A landscape with many peaks, sampled at points; each row gives a point and its height.
From any point a climber steps to the highest of the 2 points nearest to it. It stops when none of these is higher. Distance is the straight distance between rows; heights are no part of it.
k860 height 271: [ 19 -21  -9   5 -19  -6  -3 -34 -22  -9  28  19  30 -12 -24  -5 -26 -17
   4   8  21 -27  36 -33  37  34 -26  -1]
k493 height 490: [-24  29  26 -12  29 -11  11   2 -19  27   1 -25 -15 -23  45 -27  37 -17
  -9 -40  10   7 -22  -3 -18 -49  53 -14]
k148 height 276: [ 16  25  35  11 -21  28 -13  31  -1   8 -38 -44  19   3  32  -4 -41 -17
  -2   3  12 -57  19   3 -12 -26 -22  14]
k138 height 156: [ -5 -26 -34  20   5 -40 -15  13 -16 -33  -3  30   0 -12   8   5 -25  20
  -8  -1  36 -21   2  -6  53  -6 -20 -32]
k429 height 362: [ 11   0  13 -24  30   6  54  -6 -15  27  12 -31  12 -19   1 -36  46  26
   9  -8 -10  23 -22  14 -37  -2  17 -12]
k882 height 38: [-34 -29 -31  -9   9  -3 -14  14  25  -5  27 -12  -1   8 -37  18   2  64
  13   0  -8  74   3   6 -13  28   1  32]
k654 height 608: [ 25 -26  22 -21 -36  21  10 -28  11 -48 -15 -27  -7  -8  -4  38 -15   3
 -10   7  -2 -27  -1 -13   7   1 -23  26]
k255 height 458: [ 54   0  44 -20 -15  27  10 -11  22 -26 -18 -25  23   8  11  30  -2  -1
  -9  -7 -19 -34   5  15 -38  -6   3   4]
k232 height 301: [  1  -5 -21 -15  -4  -5  42  14   3  -9  -4   0  -2  17  -4 -15  37  36
  -1   9  -3  41  -7  10 -25  -4   9 -16]
k513 height 488: [ -5  -1 -32  23 -53  12 -60  -9   5  -2  28  37  28 -11   4  10  14  14
 -28 -18  -1  10  32  20  22  28 -25 -35]
k904 height 405: [ 50  11  46 -14  20  39   7   1  18   8 -30 -21  28  18  -1  27  10  -7
  -5 -33  -8 -23   8  -4 -56  -2  13 -12]
k139 height 359: [ -7  32 -20 -39 -17  10 -34 -19  40  25   8   4   4 -19 -27  28  -9  24
 -32  22 -49  40  -5   6  -5  22  -3  27]
k327 height 181: [ 12  -3  32 -21 -13 -14  -2 -14   4   4   6   5 -19  -5 -16  17   0   7
  21  22 -46 -30  -1  24  32 -11 -22  -7]
k118 height 197: [-28 -15 -32  13  70 -32 -15 -15 -20 -67   9  40 -12   1 -42  10 -36 -13
  -8  27  16 -29  18 -10   6  18  -5  -2]
k195 height 7: [ -4 -29  -4   7  -7  14  13 -11  -2 -42 -14  -3 -19   3 -27 -17  26 -15
  -3   6  23 -18  23  -7  10   6 -29   1]
k64 height 284: [ 38  13 -24 -27 -44  38  11 -15  24  -1  -8 -34  33  -4  -1  10  -1  19
 -30  19 -13  37 -16   6 -42  22  -8  24]
k900 height 633: [  8  35  26 -28 -15  19  -6  20  31  45   5 -16  14  26  53  -9  -3  15
 -19  -5 -31  12 -19  24 -40  -3  34  -7]
k435 height 457: [ -3  -6 -10  22  18  15  20 -18 -26   3 -15  23  -9  -1 -38 -31  -6 -14
  14  16  27   6  20 -39  36 -11 -23  -1]
k633 height 303: [-24 -14  -7   1  -2 -25 -19  51  -8 -17  -4  16 -15 -19  62  21 -30  18
  23  15  10 -18  -3  -1  55  -2  11   4]
k179 height 372: [ -4  -5  -2  17 -20 -25  -1  18 -19  37  -8  14 -23 -10  41 -12 -16 -16
  22  18  15 -13 -24   6  28 -29  20   7]
k25 height 394: [ 15   0   1  15  -6 -26  17  23 -35  30 -13  -1  -5 -18  17  14 -23 -12
   3   8  12  -3  -5  11  28 -36   4   5]
k185 height 87: [-15 -14 -30  10 -14 -18   6 -12  15  37  10  -2 -17  15 -23   2  13   0
   9   5 -17  31   5  21  10   5  -2  13]
k700 height 215: [ -2   3 -19  17 -53   7 -46   4  -1  14   5  19   2 -14  53  18  -3   4
   4   8  -6  16 -18  30  16  22  -2   9]
k113 height 610: [ -7 -27  10  -8 -23  22 -21 -13  17 -61  11  14  -9   1 -24  33  -1   2
   7   9  -3  17 -12 -36  21  38 -30  13]
k449 height 306: [-20 -20   5   4  29 -10   4 -21  36 -36  23  31 -19  33 -25  -2  17 -16
  15  13   5  14  25   3 -26  51  -5   8]
k952 height 217: [-12 -15   5 -23 -13  -7 -17 -13  20 -15  10  29  -6  11 -39  12   1   0
  21  25 -34 -22  21  -3  36  19 -38   5]
k699 height 316: [ 17  24 -11 -44 -16  16   4  -6  33  29  -9 -20  23  -9 -11  13   2  27
 -36  20 -34  33  -4  14 -43   9   5  14]
k769 height 218: [-24 -19 -28   9 -17  17 -47 -36  28  -2  34  18  11   7 -40  10  23  27
 -24   9  -5  41  21  19  -7  50 -31  -4]
k710 height 587: [  7   4  -5  33  -8   4 -13  20 -35  -7 -41  15 -27  -4  45 -25 -17   0
  10  29  46 -37 -23  -1  10 -13 -21 -16]
k784 height 216: [ -3   6   6  29   5 -44 -13  15 -29   4  -8  -3  13 -17  33 -25 -25   6
   3  36  49 -31  -6 -10  55 -14  -6  -1]
k603 height 272: [ 18 -25 -32  -4 -27   1  19   0  20 -19  15  -5   9  13   4  14  12  50
  -4   2   0  54  -1  27 -25  14  -2  -4]
k509 height 542: [ -9 -15 -28  46 -16 -12 -25   3 -47  -9 -19  30 -19 -10  32 -33  12 -16
  -3  19  43 -38 -12  -3  30  -8 -21 -31]
k669 height 266: [-48 -12 -23  -9  56 -35   2  29  -8 -42 -13   3 -22   6 -32 -10  -5  -2
 -13  31  -5 -28  10  -6  21 -27  -1 -16]
k486 height 199: [  4  16 -26   8 -59  29 -46  -1  15   3  -1  21  17  -5  41  21   0  25
 -40  -2  -3  45   2  34  -8  21  -5  -1]
k874 height 427: [-37   2 -26   5   0 -28  25  32  20  17   9 -10  -7  25  19 -34  41 -19
   2  -7  13  16  -1   2 -22 -18  40   0]
k446 height 425: [ 48  -2  22  29  23  -9   8  24 -28  25 -22   9   1  -3  30  24 -36  -3
   5   3   0 -29 -18  15  14 -36  18   0]
k549 height 357: [-45   8 -27  -1  47 -13  18  18  12 -20   7   9 -22  21 -44  -9  24 -12
   4  21 -21  29  -6 -20 -19  -4  36   6]
k905 height 243: [ 40   4   8  32 -19   0 -17  -5 -13  -4 -31 -12  29 -16  43  -9 -53   4
 -19  11  40 -53  -5 -20  39   4 -32  -5]
k754 height 326: [  3  -7   5  25 -22  -6 -28  26   2  -8   1  31 -13 -13  62  23 -36  12
  26  35  14 -21 -22   6  39  12  16   1]
k109 height 498: [ 10  23  38  -8  20  14  15  -6 -10  54  -2 -44   0   7  25 -24  35   6
  -2 -41 -13  -2 -13  20 -58 -13  16  -3]
k336 height 523: [ 45  -6  20 -10 -15  22   7  -2  18 -24 -30  -5   5   2   3  43 -42   4
 -20   7 -12 -36   6  11   1 -12 -15   9]
k87 height 204: [ 38  26  -5 -18 -11 -12 -12  10  -7  13  14  19  31 -13  20  52 -60  14
  19  10 -33 -21  -3  21  25 -22  13   2]
k740 height 499: [  3 -17  -9  29  -8   2  -7  -2 -38 -22 -36 -32 -11  -9  -3 -27 -10 -12
  -3 -10  32 -52  13  15   2 -24 -55   2]
k596 height 517: [ 16   0  12 -18 -30  27  29  -3   7 -21  -9 -25  13   3 -12  21  11  -4
   8  18 -22  61  -7 -39  -2  27  -7  40]
k627 height 543: [  7  -1   9  38  -8  -5  -4  30 -38 -22 -49 -16 -25  -6  31 -12   3 -14
  12  18  32 -44 -14  26  -2 -32 -33   5]
k539 height 295: [ 19  16  29 -19  31  10  28   9  -4  19   0  -7  -8   3  22  15  10  39
  -9 -26  -5  27 -19  25 -27 -12  30 -26]
k810 height 607: [-15 -32 -24  19  32 -28  14 -16  -5 -65 -31 -39   5 -15 -38 -13   5 -31
 -48   2  47 -38  14 -28  14  -6 -13  10]
k674 height 465: [ 17   7  20 -24 -27  48  29  -1   9 -15 -13 -47  26   9 -11 -22  14  -6
  19   7  -8  31   5 -27 -33  16 -12  31]
k870 height 175: [ -6  -8 -47  14  -3 -45 -19  -1 -33 -15  35  44  15  -6 -12  -3 -41  28
  26   8  40 -18   6  10  42  -6  -3 -28]
k546 height 158: [-25  -2 -59   9   5 -47 -12   8 -13  -2  42  49  12   0 -15   4 -35   0
  48  -5  22  -4  -3  10  36 -25  20   1]
k962 height 256: [ -9 -16  -9 -36  -4 -30  -5  31  -2   1  11  13   4 -12   1  22 -36  23
  23 -12 -20 -24  18  -1  50  -8   9   7]
k759 height 189: [-26 -10 -16 -14 -30  -1 -24 -33  47  13  27   4   6  20 -33  -4  29  -1
 -10  24 -37  32  12   6 -11  42 -18  18]
k132 height 151: [ -6  11  12 -39 -14  13   6  -6  19   0  12   2 -16  22 -26   5  18  39
   5  19 -54  39  -1   4   5  18  -4   7]
k23 height 95: [-35 -23 -54  10 -13 -23 -26 -18  28  41  36  11   3   0 -27   8 -11  -4
  -2  -9 -16  35  12  13  20  29   5  22]
k980 height 107: [-12   6  39  -1  31 -15  14  -9 -28  16 -10 -24 -24 -37 -24  -5  33  -5
   2  -6 -22 -23  -2   5  -4 -52  23   1]
k117 height 415: [ 25  13   4  27 -16  17  25 -16 -48  30 -15   8   3  -8 -27 -25 -24 -11
  28  13  29  -7  11 -13  19 -24 -21   5]
k131 height 184: [ 35  27 -31  -1 -53  37 -41   1  31 -23 -14  13  21   3  46  26  -8  14
 -45   8   9  27  -5  33 -38   6  -7   1]
k988 height 159: [-22  -6  -2  26  62 -22 -19 -24 -13 -45  29  65 -13 -10 -19   6 -43 -17
  14  15  18 -13  24  -6   2  39  -1   5]
k119 height 155: [ -2 -15  13  -4   4 -37   7 -22  -9  15   5   0 -22 -13 -31  -2  12  -7
  23  21 -24 -45  -3  19  26 -17 -14   8]
k648 height 575: [ 15   7   1 -16 -28  33   7 -20   0   5 -19  -4   0  -7 -23   9  -6 -22
   6  15 -22  36  16 -25  13  30 -19  32]
k17 height 578: [ 24  44  22 -19  17  26 -27  15  39  57 -11 -27  40  29  35  -9  10  13
 -11 -12 -23   0 -29  15 -67  -1   7 -10]
k144 height 297: [  6  19  24 -12 -23  26   4  23  -3  -1 -12 -63  14  -4   9 -17  -8 -31
  23  -9  14 -35  43  11 -21 -19 -32  21]
k181 height 426: [-13 -15  -4  51  25  -1  -1 -10 -25   4  -3  17  -2  -7 -32 -47   2 -47
   4  -4  40 -52  37 -23   0   5 -26 -24]
k912 height 424: [  9  27  45  12  59  -2 -20 -48  23  43   1  -7 -17  20  37  -9  24   2
 -10 -78   0  -3 -32  11 -23 -29  35 -18]
k475 height 26: [  2 -28  20  -7   4   2  31   8 -13 -39 -23 -17 -33  -7 -37   7  15   3
  11  19   1  -8   5  -8  14  -9 -18   9]
k443 height 459: [  4  31  46   5  36   4 -13 -33   3  54   6 -30 -14  -3  14 -38  31   3
  -9 -59   9   1 -28  20 -50 -28  29 -14]
k842 height 440: [ -8  58  16  16 -18  30 -38  22  19  62 -10 -17  13  23  40 -13 -20 -36
  16 -10 -19 -14 -32  14 -19 -12  -1  29]
k214 height 233: [-33 -18 -34  18  53 -35 -12  -3 -17 -51 -12  25   0   1 -22  -4 -24  -6
 -31  26  18 -40  27  -7  23 -13   2 -22]
k291 height 395: [-34 -10 -40  -6  29  -9  23   9  31  -2  11   9 -10  29 -25 -28  24 -13
 -12   5   1  32  14  -5 -15  -8  30  -3]
k142 height 514: [ -8 -18  -6  34  37 -13   4 -15 -35 -23  -6  31 -12 -13 -45  -4 -17 -24
   9  42  33  11   1 -64  26   4 -20   8]
k96 height 513: [-42   8  -6  21  16 -22  -1  35 -35 -29 -60 -42  -2 -14   6 -30   6 -13
 -41  35  16 -41 -11  -3  12 -51   2 -10]
k708 height 519: [ -9 -35   5   0 -27  30 -18 -30  10 -58  27  12   2  -8 -29  25 -10 -16
 -20 -17  23 -13   6 -56  27  48 -24   4]
k342 height 150: [ 42   9   7 -12 -41  45  -8  20  13  -1 -20  -6  11  31  46  14 -12 -12
   0  -5   0  -2   0  19 -13  -3  -2   9]
k746 height 69: [-17 -20 -19   9 -12   9  -7 -18  16 -14  -5  18 -36  18 -47   4  11  38
   8   4  -8  54  -7  -5   6  33 -22   8]
k30 height 124: [ 12 -19 -25   8 -37  18   7   9 -30  -9 -12  24  -8  -8  14  -6 -24  -7
 -21 -19  39  -1  23 -22  28  -7  -5 -11]
k350 height 471: [ 57  -3  27   9   2   0 -11  15   1  -9 -26   7  24   2  28  48 -58   0
 -12   5   0 -39  -2   6  15 -14   3   2]
k383 height 302: [  9 -25  -2  27  23 -20  -1 -43 -24 -21  48  38  28  -9 -31  -7 -19  -5
  14  14  27 -11  19 -43  27  54 -12 -18]
k558 height 653: [  5  18  33 -22  -5  23  21  -4  -2  38 -15 -23  -2  -4 -20  15  -9 -11
   2  -6 -40  27   6 -17  11   3  -3  31]
k643 height 307: [-51  -8  -7 -20  44 -25  13  32   6 -29  11  23 -22  13 -36  -2   9   1
   6   4 -27 -12   7  -7   9 -25  35 -15]
k209 height 258: [ 24  18  26  17 -24  32  -9   5  -3  -4 -31 -31  35  -3  18  -9 -56  -6
 -27   3  39 -54  13 -12  28 -16 -34  14]
k288 height 552: [-22 -12 -28  30  15 -17  10  11 -26 -47 -57 -44  12 -13 -30 -23   5 -19
 -57  21  36 -38  10 -20  15 -32 -11   1]
k571 height 91: [-15 -22 -37   4  13   7  10  -3  -8 -50   3  22 -24   6 -37  21  20  20
   7  -3   6  62  -8  -7  -1  27  -5   4]
k626 height 480: [ 19  34  42  -4  13   0 -15  -9  25  56   7   2  -4   6  23  13 -12  -3
  -8 -32 -31 -18 -35  16  -8 -20  20 -15]
k592 height 350: [  3  -4   0  21 -14 -21 -18  27 -13  28   1  27 -20  -6  61  25 -20  -2
  30   6   5  13 -45   5  28  -6  32  10]
k788 height 254: [ -9  26  23 -41  49  -1  17 -11  -6  15  18   0 -38  -4   6   1  15  45
   6 -46 -35  20 -12   5 -14 -15  24 -18]
k494 height 381: [ 40  19  42 -27  42  30  -2 -13  24  19   4  -6  28  10  14  37  11  -4
 -20 -31 -28  -2  13  -2 -38   5  22 -15]
k253 height 588: [-14  22  23  -2   1  15  16  40  -4  22 -10 -22 -13  14  50 -32  26  -1
  27   4  15  17 -16  13 -35  -9  24   5]
k937 height 721: [ -3 -34 -20  34  26   1   6 -44 -14 -60 -20  -6 -22  -7 -48  -5  11 -38
 -28  -9  59 -42   2 -42  -6  14 -29  16]
k322 height 115: [ -8 -22 -44   0   1   8  22   3 -10 -59  -2  26 -17  15 -19   6  14  14
 -22 -15  18  31   8 -12   5  -9   3 -18]
k686 height 260: [ 32 -26 -25 -13 -44  13  29 -11  20 -14   4 -29  36  -5  -1   2   2  39
 -18  -2   3  52 -12   6 -34  29  -5  16]
k844 height 382: [ 10  11 -15  26 -13  34  31  10 -33  23 -44   6 -27   7 -13 -29 -18  -8
  12  -1  14  17   6   6   4 -31 -18   4]
k31 height 78: [-23   2  49 -32  53 -15  18 -18 -29 -14   8 -22 -35 -47 -21   4  47  11
   4  -6 -26  -5   7 -16  -4 -23  26 -11]
k641 height 219: [ -8  18   8 -50  20  -1   3 -16  23  23  47 -11  -2  -5   8   3   4  63
  -1 -55 -38  29 -24   8 -27  11  19 -11]
k169 height 574: [  7  16  28 -26  16   4  35  -9   7  48   3 -36   0 -11  -3  10  20  14
   2 -17 -44  50  -8  -1 -27  10  14  22]
k153 height 506: [-19  -9 -24  46   1   0 -21  18 -27 -19 -13  38 -22 -10  41 -19  17 -18
  -3   6  52 -15   3 -23  22  21  -2 -33]
k140 height 580: [ 15  24  38 -15  -8  22   8   7  17  29 -15 -22  13   2   0   4  -7 -12
  -6  -5 -40 -16  15   2  -4 -24   6  17]
k601 height 349: [ 10 -10  18 -23 -23  13  31  13   7 -12   1 -40  12  10   5 -21  41   2
  11   4  -9  -8  15  22 -26  -3  -5  -6]
k36 height 453: [-34  11 -18 -20  17 -30  23  16  -1  25  19 -22 -15  -9  27 -23  46 -12
   0 -25 -10  19 -24  -5 -17 -33  53  -1]
k199 height 131: [  7  11  39  21  -2 -32   9  -8 -28  38  -2 -28 -13 -30 -23 -16  11 -15
  19  -2 -20 -54 -12  14   8 -44  -6   3]
k956 height 319: [  4 -17  -1 -22 -45   2  18  -8  14 -16  -6 -16 -12  14  -6  -7  35 -13
   1  -4  -1  -6  14  20  -9   5 -22  -9]
k136 height 489: [ 22  59 -13   0 -30  21 -24  -4  16  58 -20  14  31   6   4  -4 -33 -33
  -8  21 -31  -2  -3  13  -5 -22 -10  13]
k895 height 167: [ 32  15  -3 -22 -59  41 -10  -2  23 -25 -13  13  24  12  35  21  -5   9
 -16   8  11  -1 -13  16 -30   0  -6 -11]
k537 height 247: [ 28   0 -28   4 -43  -4 -18 -21 -20  14  22  24  32 -20  18  11 -31 -18
   1   5   8 -22  32  -4  49   7 -17 -12]
k178 height 285: [ 12 -34 -20 -18 -30  -6   1 -22  24 -33  11 -11  11  16 -18  12  45  -5
  10  -1  -9  17  22  24 -21  29 -24   6]
k581 height 546: [  0 -25 -17  28 -18  13 -25 -11   5 -21  31  41  20  -9 -10   9  -4   0
 -22 -33  13 -21  36  -4  32  31 -18 -48]
k46 height 52: [-28 -13  -7   0  12 -15 -13   5  22   8   0   1 -22  11 -34  25  15  31
  13  17 -18  76 -21 -17  -5  29  -9  24]
k809 height 694: [ -7  23  35 -14 -12  12 -15  22  30  38  13   1 -15  19  66   5   3  17
   4   0 -19  10 -41  13 -11   8  46   2]
k155 height 438: [ 15  37   9 -19 -10  13  -6 -19  30  52  11   6  -7   6   2  18 -21  15
 -21 -14 -59  -4 -26  17  -3 -10  20  -5]
k483 height 478: [-50  -2 -16   7  12 -17 -11  35 -27 -17 -42  -8 -11  -9  20 -10  12 -11
 -20  39 -10 -29 -10  -3  15 -40  22 -16]
k388 height 100: [-15  -4 -14  25  -7  -7  21 -11  -2  19  -8   6 -32  14 -42 -19  26 -25
  18   4 -14   7   7  12   7   0  -6  16]
k630 height 447: [-26 -11   2 -34  45 -31  21  -6   5  12  31 -18  -9 -13 -28  -2  50  25
  13 -19 -28  56 -22 -19 -27  17  27  11]
k664 height 399: [ 35  -7  49 -45 -12  20  36   1  15 -34  -4 -34  12  -3  -7  16  16  11
   7   0 -28  -6   1   1 -29   3  -7   6]
k960 height 206: [-22  16  -9  19  14 -71   3  12 -25  14  10 -10  16  -6  13 -31 -31  31
  12  43  45 -23 -22 -10  55 -40   4  -5]
k653 height 479: [ -8 -42  -5  20   5  29 -15 -21  14 -40  37  38   9 -15 -31  16  -7 -15
 -34 -38  19 -21  28 -30   9  53  -9 -31]
k207 height 398: [ -2  -9   0 -28  38 -28  32 -17   4  38  34 -30  14 -23   0 -21  34  41
  -8 -18 -15  40 -39  -1 -28   1  15  -7]
k780 height 527: [ 40  22  11   4 -17  25   8   7  -1  36 -25   5  23  -5  12  11 -43 -17
 -10   4 -23  -6  19  11   9 -25   2  14]
k128 height 539: [ 21  41  45  -5  20  26 -23  -4  14  64  -4 -37  33  26  41  -8  12 -11
   2 -46 -11   0 -21  20 -70 -13  18  -6]
k41 height 318: [ 19  -6  11 -37   2  11  52  -5   7   6  19 -26  41 -12  -9 -20  33  30
  20  12 -32  36 -36   9 -35  34  -5  -6]
k832 height 526: [ -4  25  55  -7  -2   4   8  10  11  49  -4 -19  -8  -9  23  -4  -2  -7
   2 -27 -24 -20  -5  10   9 -38  20  -1]
k661 height 602: [ -8 -38   5  35  15   4   1 -27 -32 -37 -10   6 -14 -16 -47   2  -9 -21
 -12  -6  51 -10 -12 -61  18  24 -33   2]
k344 height 355: [  8   5  -6  11 -10   3  25  19 -25  16 -46  -9 -24   0   6 -17  22 -10
  -3  -1   8  14   1  26 -15 -27 -12  11]
k736 height 127: [-23 -13 -12  19  38 -10  -8 -19  -3 -15  33  60  -6   9 -45   1 -37  -4
  30 -16  12  21  29 -12  20  49  17   5]
k230 height 464: [-37  -7 -37  22   6 -14  -4  32  -6 -22  -7  37 -23  15  30 -11  19 -31
   1   7  35  -4  19   1   5  -9  23 -27]
k873 height 345: [  7  -9  12  41  26   6   6 -32 -26  -3  25  50   0 -10 -33 -13 -16 -46
  -7  -4  27  -4  23 -40   4  56 -10  -7]
k390 height 281: [-26   1  -4 -16   9 -41 -12  55  -8   7  11   9 -13 -21  39  16 -29  18
  30 -19 -14 -20   0   9  32 -28  17   1]
k19 height 433: [ 26  36  46 -24  36  24 -31  -8  41  43  -7   8  19  15  19  33   3 -16
 -22 -32 -34 -29   0   7 -11 -13  28 -26]
k970 height 136: [ 17  -5  -8   5 -35  15  10  19   1 -12 -26   8 -14  10  49   7 -11  -7
  -5   2  25   8  12   3   5  -7   1  -3]
k559 height 439: [-33  -2 -28   5  -3 -10  -9  42 -25 -29 -22  11 -25   8  35  -2  30 -25
 -12  24  21  10 -12 -11  -1 -28  30 -20]
k553 height 48: [-13 -14  29 -38  25 -15  28  15  -8 -28  -3 -11 -22 -14 -20  13  31  23
  16   4 -25 -11   3  -8   3 -10   6  -2]
k220 height 183: [ -8   4  10 -59   1   0  -3  -7  32  -4  42 -17   9  -6 -21  11  17  52
   8  -2 -46  37 -21  10 -18  34  13   0]
k929 height 193: [ -5  -3 -18  -4   6 -57   7   1 -20   7  44   7  17   6  -3 -13 -43  35
  25  22  33 -30   8 -16  41 -25   9 -16]
k461 height 108: [-36 -13 -40  24  25 -19 -16 -18  18   8  32  47 -10   9 -34   9 -24 -15
   8  -7   9  41  21  10  20  29   7  23]
k837 height 537: [-26  31  34 -13   6   6  36  25 -14  18 -19 -41 -19  -2  16 -37  32  -7
   9 -19   1   4   3   2 -26 -45  33 -15]
k961 height 251: [  2 -27 -28  13 -20  10 -15 -29  20 -38  29  12  15  14 -17  12  38   2
  -9  -8  12  32  29  21 -15  58 -15  -5]
k897 height 640: [ -3   8   4  -5 -21   4 -10  38  19  18  10 -10  -9   5  68   1  20  20
  17  -1   5  33 -23  16 -12   4  38  -9]
k750 height 320: [ 21  21  22 -24 -31  26  15  25  -5   7   1 -61  37  15  19 -20  17 -20
  30 -13  -6 -20  13  23 -48  -8 -16   9]
k120 height 121: [-16 -21 -35  23  32 -34  16 -15 -15   4  12  32 -18   6 -41  -6   8 -41
   8   8  -4   8  15  -9  17 -10  10  16]
k647 height 384: [ -1 -15 -18  40  31   4   4 -19 -17   5   9  41 -12   7 -35 -27  -2 -50
  -9 -21  26 -18  33 -11 -14  44  -7 -16]
k918 height 421: [ 11  55  30  28  19  32 -50  11  38  83  -5  -9  14  26  24  -3   2 -35
   8 -27 -18 -17 -54  -5 -35 -12  15  20]
k48 height 462: [ 15  71   0 -14 -26  30 -27  17  12  46 -20 -16  23  11  26   1 -23 -37
 -11   5 -18  -9  -7  15 -32  -6   3  19]
k385 height 331: [ 12  -7 -25   8 -16   5  28  17 -16 -13 -30 -11 -24  17   8 -19  37  15
  -3   4   6  21 -18  29 -23 -24 -12 -18]
k805 height 142: [-22 -12 -56  21  41 -49  -8 -21 -33  -7  40  37   0  -4 -34   5 -37 -21
  21   1  15   4   9   0  18  -9  14   2]
k942 height 338: [ 44  11  36 -29  38  25  14  -2  29  25   0  -4  35  19  27  28   1  33
 -15 -26 -16  26  -7   7 -41  11  38 -28]
k683 height 257: [-29 -29  10  -4   7 -18 -21 -10  27 -35  26  38 -23  21 -35  16  19  -3
  34  15 -17   1  19   7  11  35 -23   7]
k685 height 230: [  8  -4  -1  33  -9 -18  -9   5 -25 -14 -19 -29  22 -20  27 -27 -26  -1
 -22   8  72 -49  -9 -13  42   6 -26  -4]
k4 height 722: [  5 -15  25 -29 -39  21 -15 -17  14 -63  -1  -8   1 -12 -14  41  -6 -16
   3  14 -18   1   0 -42  15  12 -27  35]
k466 height 400: [-17  40  -3 -33 -12   2 -27 -16  50  40  22   1  -3  -3 -22  15 -22  32
 -29  -5 -62  18 -29  16 -10  -5  16   5]
k561 height 231: [  8  -8 -31  26 -45 -10 -41  -2 -20  16  17  35  13 -17  44  10 -22  -7
  14  -1  10   5  10  26  37   9  -7 -14]
k523 height 229: [ 17   6  22 -27  16 -37  -5  12  -4  22  19 -13  20 -18  17  33 -56  16
  15  -1 -26 -43   6  14  37 -21   5  11]
k125 height 417: [  2  -7  25 -15  -9  25  47   3  20 -35   5 -28  28  22 -29 -27  37  -3
  41  26   7  32 -16 -30 -26  25 -11  17]
k177 height 463: [  6 -18 -12  30  -8  -3 -10  -2 -35  -5 -12  -4  -7  -2 -19 -34  -1 -25
  -6 -19  44 -59  15 -14   8  -3 -53 -22]
k396 height 508: [ -7 -13  18 -21  26  -5  34  -2 -12  13  10 -34  -1 -10 -15  -4  43  -3
  23  -4 -18  49   2 -21 -16  17   9  34]
k907 height 139: [ -7 -23 -37  18 -23   0   5   7 -16 -44  -2  29 -18 -13   6   6 -22  19
 -17  -7  28  -2  19  -5  30 -11  -7 -24]
k731 height 351: [-20 -19  -7  11  19  -2  20 -15  23 -24  17  13  -9  33 -31 -35  38 -26
   9   9  22  26  20   8 -36  22   8  -5]

For each start below, name the point where the climber stops.
k874 | k809
k537 | k710
k784 | k601
k220 | k255
k970 | k710
k603 | k937

Call two points neighbours if one is among the 2 nearest of the other. Go from one point of each pair to the other, from neighbour to neighbour, staying as high as possible. Name the lowest point that can't be avoided.
k558 / k255 | k494
k710 / k809 | k686
k558 / k809 | k912
k710 / k937 | k559
k581 / k4 | k653
